The views of a scene show one set of named points, each view turned or mirrored, shifted and resized as a whole, with a little noise and some points left out.
(in the rows, 128 means zero)

Scene 1
View 1
<164>: [111  75 113 101 152 119 149 162 144 168 163 110  65  77 176 141 119 186
 132 126 149 138  68 150 139 101  82 127 143 126 103 141 166 101 105]
<192>: [102  90  93 133 134 135 191 132  92 123 131  77  82 142 162 165  92 157
 161 143 132 181 134  93 189 143 119  95 132 103  95 125 144 106 121]
<31>: [ 97 112  98 114 165 148 206 138 127 116 159  42  62 143 204 202  89 141
 136 109 155 166  47 142 199 123  94  61 160 137  91 154 191 107  72]
<123>: [113  46 122  93 137 103 171 144 107 147 113 161  99  86 123 107 102 194
 179 141 107 178 192 126 136 164 136 163  89  67 124 120 139 101 154]
<119>: [135  86 107  89 169 111 163 146 142 178 168 129  69 112 131 112 104 190
 174 161 133 206 201 139 139 169 124 164 106 109 115 104 147 135 130]
<274>: [ 63  57 136 100 163 124 174 179 165 148 139 128 111  42 199 110 102 205
 144 102 141 129  70 214 133 126  77 146 121  91 114 133 174 121 131]
<331>: [114  95  97 122 150 128 165 144 128 157 166  83  64 115 166 156 103 170
 145 142 147 171 112 117 159 122  98 108 145 124  91 127 155 107 108]
<168>: [121  62 133  68 186 104 194 155 155 171 148 168  86  75 136  93 100 211
 178 139 122 205 191 199 138 191 131 199  72  92 136 108 175 144 134]
<246>: [125 104  93 118 162 130 168 151 142 179 183  87  63 116 158 139 113 187
 155 158 150 191 143 130 157 134 103 142 127 136  97 100 157 136 109]
<337>: [111  59 112 156 153 104 192 162 139 204 166 128 105  38 145  94 139 223
 169 172 137 195 142 159 162 113  95 213  64 112 123  70 174 143 143]
<127>: [116  41 138  94 146  98 174 159 134 176 128 164  90  42 132 106 122 208
 155 134 119 161 135 159 132 126 113 182  81  92 133 132 171 100 141]
<59>: [114 101  97 135 166 134 205 133 123 151 161  90  77 133 149 142 102 177
 175 162 138 220 175 129 191 164 122 141 105 116 102  91 159 141 125]
<222>: [132 101 113  98 206 129 229 138 146 154 177  80  57 120 168 163  95 172
 156 132 152 223 121 188 199 154 119 140 103 149 116 120 207 142  78]
<43>: [ 91  59 138  63 150 117 153 167 149 143 128 148  90  73 165 120  96 190
 144 106 128 136 108 179 114 152 105 133 130  86 114 156 158  97 127]
<113>: [ 74  94 107 129 162 145 195 154 140 136 152  88  98 105 189 135  94 185
 160 128 147 173 106 167 172 139  94 123 126 105  96 109 163 135 120]
<291>: [116  65 129 101 177 106 139 182 187 223 202 145  78  28 161  84 132 231
 143 151 155 167 122 207 110 118  78 208 103 121 112  99 173 150 126]
<180>: [ 96  66 121 105 134 122 171 145 111 133 118 118  83  97 157 141  96 175
 152 117 124 148 111 132 152 139 113 116 125  95 114 146 156  89 126]
<47>: [141  77 120  92 170 113 165 150 144 175 167 113  47  80 154 147 118 182
 136 132 142 162  90 155 145 111  97 140 127 141 116 146 189 104  90]
<229>: [150  59 132  81 175  96 193 145 127 182 145 149  66  72 117 119 117 198
 164 144 120 208 164 162 154 152 138 192  69 121 139 126 191 114 117]
<199>: [ 78  66 136  56 165 128 158 169 154 131 128 143  90  86 178 119  85 184
 146  98 136 138 115 190 114 167 101 121 140  81 114 152 154 111 123]
<97>: [138  76 110 100 153 116 198 127 103 145 135 110  64 127 128 155  97 163
 162 142 121 199 155 108 173 145 134 127 107 113 117 130 169  98 114]
<136>: [107  91  96 118 152 131 149 158 147 170 177 101  76 110 159 128 111 188
 155 151 146 170 144 125 140 136  98 134 139 115  91 108 140 129 123]
<141>: [110  79 111 120 158 126 168 159 148 165 172  89  69  83 184 152 114 185
 134 127 152 149  68 152 157  98  83 123 140 135 101 133 180 113  98]
<139>: [ 96  30 136  93 117  99 111 175 136 180 128 182 101  31 134  76 128 222
 155 139 119 124 143 135  85 123  91 171 116  67 117 128 124  88 163]
View 2
<168>: [123 165 141  80 133 170 182 124  72 118 139  75 151  82  62 178 113  82
 134 172  99  74  93 216  72 144 130 124 132 165 152 120 155  87  27]
<119>: [125 183 149  72 110 171 139 126  64 122 151  81 142 108  94 153 123  76
 107 141 118 115 120 168 112 146 117 136 108 171 153 128 141 111  34]
<136>: [124 175 119 101 115 157 112 105  85 128 169  96 128 133 105 149 136 108
  83 120 130 142 133 136 118 151 106 138 120 149 133 128 131 120  72]
<47>: [124 146 102 104  88 168 117  71 107 143 162  96 147  94  83 187 155 126
 127 119 119 137 129 149 111 128  95 110 126 154 115 127  93  81 102]
<331>: [133 174 103  99 102 169 108  92 109 142 171 105 129 106 105 152 148 110
  79 108 134 146 131 113 126 164  88 129 124 162 104 139 103 117  86]
<113>: [142 175  82 119 134 168 136  92 128 140 163 108 121 105  91 154 134 114
  80 116 121 117 101 136  84 179 102 132 149 143  99 136 117 127  75]
<180>: [126 150 100 112  99 154 136 114 110 143 177  91 127  78 101 169 137 105
  65 151 146 103 131 113  87 182  97 116 117 166 107 141 124  82 110]
<222>: [165 176  95  82 109 207 145  70 128 137 128 111 141  66  71 174 142  88
 134  86  91 127  84 157 111 154  91 123 144 172 102 143  83 123  36]
<229>: [118 149 140  68 100 175 158 118  69 143 144  91 159  64  55 170 139  84
 144 155 105  91 119 187 100 139 119 122 113 188 157 133 122  83  67]
<139>: [ 73 134 132 123 119 110 129 140  51 133 201  67 140 132  84 165 126 134
  93 212 151  94 160 169  71 138 133 118 113 137 160 111 170  61 129]
<43>: [115 149 103 126 105 147 145  99 109 114 186  70 139  96 101 208 126 115
  84 176 140  97 126 149  68 151 109  99 126 135 112 120 137  58 102]
<97>: [134 169 126  73  86 183 135 124  96 145 155  99 130  56  97 155 142  70
  85 128 134 112 122 126 115 177  95 129  98 200 122 155 117  95  70]
<291>: [ 99 144 120 113 133 148 124  83  74 140 167  85 159 145  56 181 138 144
 158 154 105 121 131 209  86  97 136 119 146 119 156 100 130  92  94]
<127>: [ 94 129 124 109 122 140 147 130  73 157 174  85 142  92  60 160 137 121
 109 192 129  77 141 175  69 151 129 117 124 158 151 125 147  66 122]
<164>: [122 147  91 123 102 159 108  74 115 140 184  97 139 112  91 185 152 142
 103 130 131 136 140 132 102 138  96 114 140 138 104 122 101  87 122]
<123>: [108 158 143  90 110 151 160 155  67 138 166  76 134  74  85 155 121  77
  79 190 136  73 128 158  83 179 119 127  97 179 147 141 159  78  76]
<246>: [134 183 117  86 111 176 109  94  89 137 153 106 133 124  96 138 144 102
 103 105 121 145 123 142 128 149 101 140 127 160 131 132 111 131  56]
<192>: [140 174 102  93 101 168 119 120 111 146 165 109 111  76 113 137 145  82
  46 112 147 122 121  90 118 202  84 134 107 185  97 162 112 122  83]
<337>: [105 146 127  91 157 150 141 127  63 179 151 114 137 120  35 108 146 125
 142 147  99  96 121 203  84 147 136 144 149 155 169 128 135 128  86]
<274>: [121 137  75 145 141 144 148  84 126 136 181  91 129 117  75 193 128 150
 109 162 117  97 111 170  44 157 119 106 168 113 103 120 128  82 111]
<59>: [143 191 120  72 124 182 137 124  91 143 142 107 126  90  89 125 135  76
  86 109 116 116  99 144 119 180 102 148 125 183 130 151 123 138  34]
View 3
<337>: [147 152  70 100 114 128 110 141  92 121 120 157 139  98 118  93 110 109
 114 104  99 140 186 129 157 115 117 143 132  92 130  57 141 140 160]
<164>: [138 109 126 126 116 115 141 137 162 121 134 158 118 112 123 142 122 104
 132 157 121 127 137 139 111 121 134 142 145 134 117  84 131 147 149]
<180>: [124 134 139 137  94 132 134 113 145 135 156 141 102 109 120 119 132 105
 126 144 116 142 147 132 115 135 145 158 154 112 110 121  99 155 156]
<229>: [135 159  84 141 110 152 104 140 112 117 132 151 114 101 126 115 133  98
 128  89  91 140 186 100 119 137  94 148 158 103  82  91 113 151 155]
<113>: [157 140 124 113 103 114 133 129 144 130 138 138 100 120 105 125  96 105
 133 146 137 153 131 112 147 122 134 158 134 102 129 107 108 141 148]
<47>: [141 125 111 138 116 132 135 145 162 116 132 162 117 109 121 147 132  99
 136 135 120 125 145 122 107 120 106 141 149 132  96  88 127 144 152]
<192>: [140 141 118 140  92 132 125  76 175 149 157 128 104 108  88 127 115  90
 123 148 124 153 136 133 135 117 140 183 151  87 111 141  94 146 170]
<31>: [160 122 144 133  94 123 155 111 211 134 151 153 105 128  90 157 120  99
 157 168 175 150  93 114 135 111 117 168 132 132 111 144  97 125 155]
<291>: [145 126  90 113 133 113 118 178 114 101 110 160 122 102 140 123 110 105
 124 124  87 120 169 122 111 128 113 123 140 123 114  45 155 153 137]
<246>: [163 139  83 125 123 127 112 116 168 131 120 134 112 104 101 147  96  89
 126 137 102 138 143 124 129 112 114 161 141  95 110 100 128 142 159]
<136>: [152 130  99 126 124 119 116 115 158 128 126 130 104 108 107 137  96  89
 119 147  91 137 144 133 118 119 134 160 144  92 116 100 126 151 156]
<141>: [148 119 118 123 111 118 137 138 158 118 131 153 114 113 115 139 118 100
 136 144 126 134 134 123 121 119 120 147 139 124 117  91 127 140 149]
<199>: [135 129 159 128 108 110 135 151 126 114 140 133  74 125 137 126 107 112
 135 151 105 142 145 109  93 159 148 141 150 120 110 102 105 167 129]
<331>: [149 128 109 134 111 127 131 105 182 134 139 142 111 107  99 147 109  93
 129 154 118 138 132 138 124 112 132 161 145 106 112 115 119 144 160]
<43>: [122 127 153 136 105 115 134 151 121 112 143 140  87 118 142 125 121 111
 132 147 102 137 151 120  92 154 146 141 154 123 111  98 109 166 135]
<97>: [136 153 104 153  98 152 116  98 156 136 150 139 102 100 105 124 133  90
 125 118 109 145 162 117 121 126 116 174 158  95  86 132  96 155 169]
<139>: [101 125 123 127 114 116 118 142  90 120 141 136 112  96 152  97 122 112
 101 140  55 124 187 159  93 147 172 130 165 108 124  63 132 180 147]
<119>: [153 158  80 135 124 139  95 124 132 122 121 120 100 104 115 126  97  88
 117 112  73 140 173 111 114 133 116 160 154  80  93 102 119 161 153]
<222>: [178 155  97 129 112 140 120 137 165 117 124 154 104 119  98 147 114  95
 151 112 148 147 135  78 143 123  77 161 136 106  89 118 107 127 155]
<127>: [110 139 119 128  99 128 122 143  87 121 146 153 119  96 139  92 134 115
 112 118  89 135 189 141 116 143 143 138 157 113 116  72 117 165 153]
<168>: [149 174  93 126 118 139  96 158  85 109 121 134  88 112 135 108 103 104
 125  89  79 148 188  81 119 155 107 146 153  86  88  87 109 161 140]
View 4
<47>: [143 173 172 162 115 126 142 117 112 160 190 112 112 137 109 150 130 135
 145 117 162 147  99 112 143 160 154 102 149 117 145 103 152  82 143]
<136>: [143 163 159 136 121 128 164 156 122 122 153  99 123 112 117 158 134 127
 170 139 182 117 106  93 138 130 130 121 158 123 119 127 131 111 127]
<192>: [125 143 178 160 155 111 197 132 109 142 119 118 103 103 160 159 139 149
 158 122 185 139  85  76 112 154 141 147 155 144 104 176 133 118 105]
<180>: [133 153 179 123 145 116 170 113 101 153 139 122 115 130 148 137 143 176
 155 110 175 132  96  99 138 162 177 147 167 127 120 132 135 116 134]
<168>: [140 167 220  75 137  74 161 161  82 130 184  63 126 141 110 132 115 144
 167 152 227  65  69 106 166 120 162 119 175  91 164  94 119  48 170]
<31>: [128 135 169 205 164 137 161  80 111 173 156 125  67 101 161 179 153 127
 111 116 138 137  89 125 115 170 153 115 131 166  89 153 188 101  87]
<119>: [145 172 197 117 125  96 168 175 108 128 162  77 128 122 112 150 113 128
 185 142 221 106  90  75 139 128 129 123 169 109 148 120 108  75 148]
<127>: [128 169 174  74 105 106 181 135  89 143 157 116 144 154 106  99 130 177
 163 130 182 125  94 112 176 143 183 135 169  79 159  96 111 108 177]
<274>: [128 151 151  97 128 139 149  93  89 136 177 119 116 135 117 121 149 159
 126 140 143  82 101 168 184 134 190 115 147 103 124  80 157 106 147]
<97>: [130 161 210 149 143  85 184 142 100 162 142  98 106 124 140 148 126 152
 168 115 206 143  80  69 120 162 150 139 165 127 136 154 126  83 135]
<59>: [128 158 194 144 146  90 198 170  95 126 149  86  98 107 133 153 123 117
 157 152 210 107  70  81 123 128 125 128 152 131 128 168 129  81 122]
<164>: [140 166 147 151 109 151 142 110 118 153 170 127 117 129 114 144 145 148
 145 118 145 138 110 122 151 157 161 112 146 115 127 103 152 115 134]
<199>: [147 152 174  90 154 129 128 102 111 140 167  99 125 133 136 152 147 176
 156 117 176  76 107 129 165 148 188 129 174 121 111  78 139 102 134]
<113>: [127 146 164 132 145 124 177 136 102 121 153 100 100 106 134 157 138 126
 137 153 179  86  90 117 143 123 140 126 143 131 107 137 149 108 120]
<141>: [130 163 151 169 116 141 153 109 109 147 171 127 105 120 118 150 141 130
 131 127 142 141 103 126 152 151 153 106 137 124 122 118 160 106 130]
<43>: [140 156 173  93 143 128 133 107 111 147 163 107 127 140 130 141 145 181
 162 109 172  97 105 122 160 153 189 129 173 112 122  82 133 105 145]
<246>: [140 165 172 157 120 120 172 162 119 127 163  91 111 110 114 163 128 105
 160 143 188 122  96  92 130 131 118 109 145 127 129 138 135  88 126]
<331>: [140 159 165 166 129 132 165 134 119 142 148 112 106 112 133 161 135 132
 152 124 168 143 101  95 125 148 134 120 147 133 114 143 143 109 114]
<229>: [138 179 214 112 118  70 167 156  89 156 183  85 121 146 107 125 110 145
 167 131 212 127  73  91 149 148 162 112 163  97 179 113 119  55 173]
<123>: [138 161 203  71 137  83 186 151  91 136 139  96 144 139 131 121 126 178
 183 127 216 109  86  75 150 145 174 155 185  96 145 125  97 100 159]
<222>: [128 158 209 180 147  89 164 128  91 158 192  82  73 119 129 166 119 104
 124 141 188 109  63 117 135 140 137  99 138 140 139 143 167  45 132]
<291>: [143 186 155 105  81 129 138 147 108 125 205  99 142 147  72 125 126 127
 156 147 167 113 109 134 180 124 149  92 151  82 166  64 133  84 172]
<139>: [145 176 151  54  93 134 161 145 111 124 148 121 168 157  96 104 139 188
 189 124 180 119 123 104 174 136 182 140 184  71 147  75  95 139 170]
View 5
<337>: [ 90 127  97 141 163 127 124 152 105 119  91 162 156 108  88 169 183 151
 102 151 155 143 123  91 100 127 107 141 156 205 165 109 117  53 113]
<59>: [110 141 113 136 149 119 134 147 106  95 156 124 154 141  99 140 157 143
 113 134 169 144 116 147  91 109 144 148 153 183 153  86 145  93 127]
<127>: [ 80 102 108 131 168 135 108 147 105 163  80 145 159 103 122 160 158 144
 141 148 151 138 114 100 104 123 109 142 121 174 160 114 106  63 145]
<164>: [119  86  98 113 152 130 121 140 126 122  99 148 176 126 111 149 131 137
 125 138 112 177 147 102 124 118 132 133 115 140 153  94 121 108 129]
<246>: [115 133 105 133 144 113 135 133 118  92 136 139 158 145  96 135 152 149
 101 144 144 152 141 134 105 109 146 150 157 166 151  87 140  98 116]
<31>: [158  85 106  98 150 121 146 143 126  79 168 114 191 156 113 137  99 142
 129 111 133 215 130 130 105 107 158 131  98 128 150  62 145 148 131]
<274>: [118  68 117 124 169 118 126 123 125 143  87 162 171 120 121 155 130 170
 128 139 147 182 114  65 105 124 125 154 110 161 167  98  98  92 125]
<139>: [ 80 102 134 139 165 135  94 148 118 184  65 169 144 111 125 162 153 132
 158 145 128 117 115 101 119 127 112 148 122 159 149 134 107  71 145]
<168>: [ 81 121 107 149 162 112 120 110 108 148 106 135 144 124 130 126 171 176
 113 161 188 121 115 113  86  96 131 182 159 185 164  98 106  56 130]
<113>: [128 102 120 128 159 116 137 141 120 104 136 142 167 139 107 152 135 155
 122 127 154 179 109 107  95 118 135 148 125 168 154  85 129 104 122]
<119>: [ 91 139 117 142 149 118 119 127 113 125 125 138 141 137 112 129 162 148
 118 153 158 118 132 146 102 104 140 159 163 168 150 100 133  79 130]
<141>: [126  88  92 111 151 127 126 141 124 107 111 142 182 129 107 149 131 140
 118 137 116 184 146 101 120 115 137 130 119 147 154  85 123 106 124]
<222>: [120 113  72 119 146 116 143 120 109  84 150 112 181 144 110 122 147 168
  87 148 165 180 143 126  91  92 152 152 143 168 160  60 135  91 122]
<97>: [ 95 127  98 122 155 134 122 151 102 121 147 102 165 133 118 131 149 131
 131 138 159 144 125 159  97  98 137 138 128 161 148  85 141  88 152]
<180>: [108  97 115 119 159 132 120 153 114 137 125 122 168 126 125 144 129 130
 149 126 149 163 113 130 102 117 130 137 106 154 149  94 129 101 148]
<291>: [ 95  99  97 136 154 125 114 120 124 137  62 174 159 119 107 148 165 162
 101 164 126 145 156  76 122 111 123 156 149 167 158 112  99  69 113]
<136>: [113 118 122 133 146 122 124 141 121 112 122 151 152 142  99 145 144 134
 124 139 127 143 133 132 114 116 139 145 145 158 144 101 138 104 123]
<331>: [120 111 107 116 147 123 129 151 120 104 138 132 168 141 102 144 135 129
 128 130 127 165 139 134 114 116 143 131 126 148 146  88 143 116 129]
<47>: [108  96  80 114 146 132 119 130 115 122 106 132 180 125 116 133 144 144
 112 151 124 168 160 111 121 102 136 135 125 144 149  88 122  93 131]
<199>: [114  78 132 129 158 116 119 114 130 158 104 147 160 134 140 131 119 163
 147 136 152 156 113 101 104 108 140 167 109 142 154  98 107 105 139]
<192>: [121 121 121 114 155 127 131 166 110 101 165 115 167 142 108 147 131 123
 143 116 151 163 109 158  99 114 143 129 117 158 145  87 153 115 142]
<43>: [104  80 124 123 162 125 114 121 125 162  94 140 160 127 140 136 125 151
 151 141 145 157 122 104 108 106 133 159 108 140 156 100 107  96 146]
<123>: [ 77 122 125 137 166 129 111 146 103 163 118 130 143 119 130 142 155 142
 149 141 175 118  98 139  90 113 121 155 129 177 154 111 122  69 154]
<229>: [ 76 125  82 130 156 129 117 133  97 139 108 117 160 114 125 130 170 156
 109 160 174 135 136 128  97  97 130 155 146 180 159  93 117  54 143]
View 6
<168>: [141 131 180 114 141 120 114 124 113 109 115 155 109 105 143  79  75 126
 127 133 176 170 148 126 130 154  77 150 166 122 106  57 101  82 164]
<136>: [132 113 140 149 106 137 135 128 130 146 142 122 138 156 147  98 108 125
 133 155 166 178 139 121 113 126 138 141 132 109 111 124  88  89 145]
<139>: [107 112 145 134 155  80 109 166 157 150 122 132 106 116 135  54  73 157
 153 144 129 123 170  94 119 121 131 136 128 125 135 103  90 117 156]
<59>: [155 122 170 128 114 160 141 108  98 144 135 114 150 157 150  91 116 119
 115 148 191 216 112 117 117 140 108 150 139 126 108  98  83  77 148]
<113>: [116  94 154 142 121 175 137 107 136 145 127 136 156 156 136 107 132 126
 102 161 170 163 127 108 130 141 111 138 137 111 120 104  75  92 140]
<291>: [ 82 121 116 147 120 116 115 140 139 110 143 143 102 111 120 102  67 131
 133 147 168 122 158 128 110 123  91 142 151 101 110  99 105  86 143]
<337>: [ 88 110 128 125 137 122 122 128 107 142 139 109 108 130 103  81  61 130
 128 146 188 160 110 112 108 122  73 145 143 134 122  78  87  76 147]
<180>: [123 114 177 135 143 146 129 126 141 151 132 124 161 132 165  84 137 140
 106 141 151 162 154  89 119 136 124 144 122 115 130 117  72 118 136]
<274>: [ 78  88 139 143 144 154 117 117 165 131 113 163 131 123 126 106 114 139
 104 154 148 106 160 101 136 139 101 128 138 105 125  93  82 109 137]
<192>: [146 114 181 137 126 168 145 117 120 163 140 102 176 166 169  91 149 129
 106 151 161 204 125  91 113 132 136 148 116 118 123 128  66 105 136]
<47>: [ 94 135 147 152 122 147 124 128 131 111 156 129 148 120 159 119 120 128
 107 142 167 148 162 117 103 126 106 155 135  96 111 133  88 101 121]
<123>: [152 126 190 112 157 108 119 140 124 146 117 125 128 118 153  52  94 144
 132 130 153 178 145  95 124 141 114 150 135 135 126  83  84 107 159]
<199>: [124 104 169 143 138 140 119 127 166 124 110 171 142 124 159  95 123 138
 115 151 140 130 179 109 141 153 129 133 139  98 120 102  88 115 149]
<141>: [ 88 114 133 158 116 163 132 118 142 131 154 126 155 144 147 123 133 128
 102 154 167 142 151 108 111 122 115 141 126  94 116 137  81 101 117]
<31>: [111 108 166 160 108 217 150  90 140 135 147 127 199 164 175 142 181 117
  71 163 167 169 143 105 118 139 123 142 121  88 115 150  64 108 110]
<43>: [119 112 166 138 146 130 117 132 158 127 115 158 137 115 158  90 122 143
 114 147 137 129 181 103 134 141 125 136 138 104 125 106  84 115 142]
<246>: [131 123 145 149 104 151 140 119 115 131 149 116 144 152 149 112 110 118
 126 152 182 188 134 128 109 128 120 149 138 107 104 124  90  79 142]
<229>: [124 153 177 117 143 116 117 129 102 113 139 126 122  97 154  85  88 128
 117 125 178 177 148 113 106 140  76 160 152 122 112  88  94  88 142]
<97>: [147 142 187 125 134 147 132 124 109 137 140 110 161 130 173  85 126 128
 109 132 169 202 136 100 108 138 110 158 132 119 116 117  77 102 137]
<222>: [124 137 169 135 110 182 136  93 102 104 144 140 161 132 155 133 129 108
  85 144 201 190 131 130 116 148  76 154 156 101  96 106  88  76 130]
<119>: [155 141 164 127 120 120 127 136 106 129 131 125 123 132 153  82  87 125
 139 138 180 198 141 127 112 139 115 155 146 122 103  96  96  81 159]
<127>: [ 95 117 159 123 167 104 111 142 133 140 128 124 117 108 134  64  86 149
 126 138 150 136 152  91 116 128  94 143 133 127 133  88  83 112 143]
<164>: [ 88 111 135 158 122 149 128 129 149 131 150 129 147 134 151 115 125 133
 109 150 155 137 162 108 110 123 121 140 124  97 120 138  82 106 122]

In a view up to two points have been moved. Name them for each view, in the order of its rows, or write -.
view 1 | <127>, <291>
view 2 | -
view 3 | <141>
view 4 | <113>
view 5 | <246>, <31>
view 6 | -
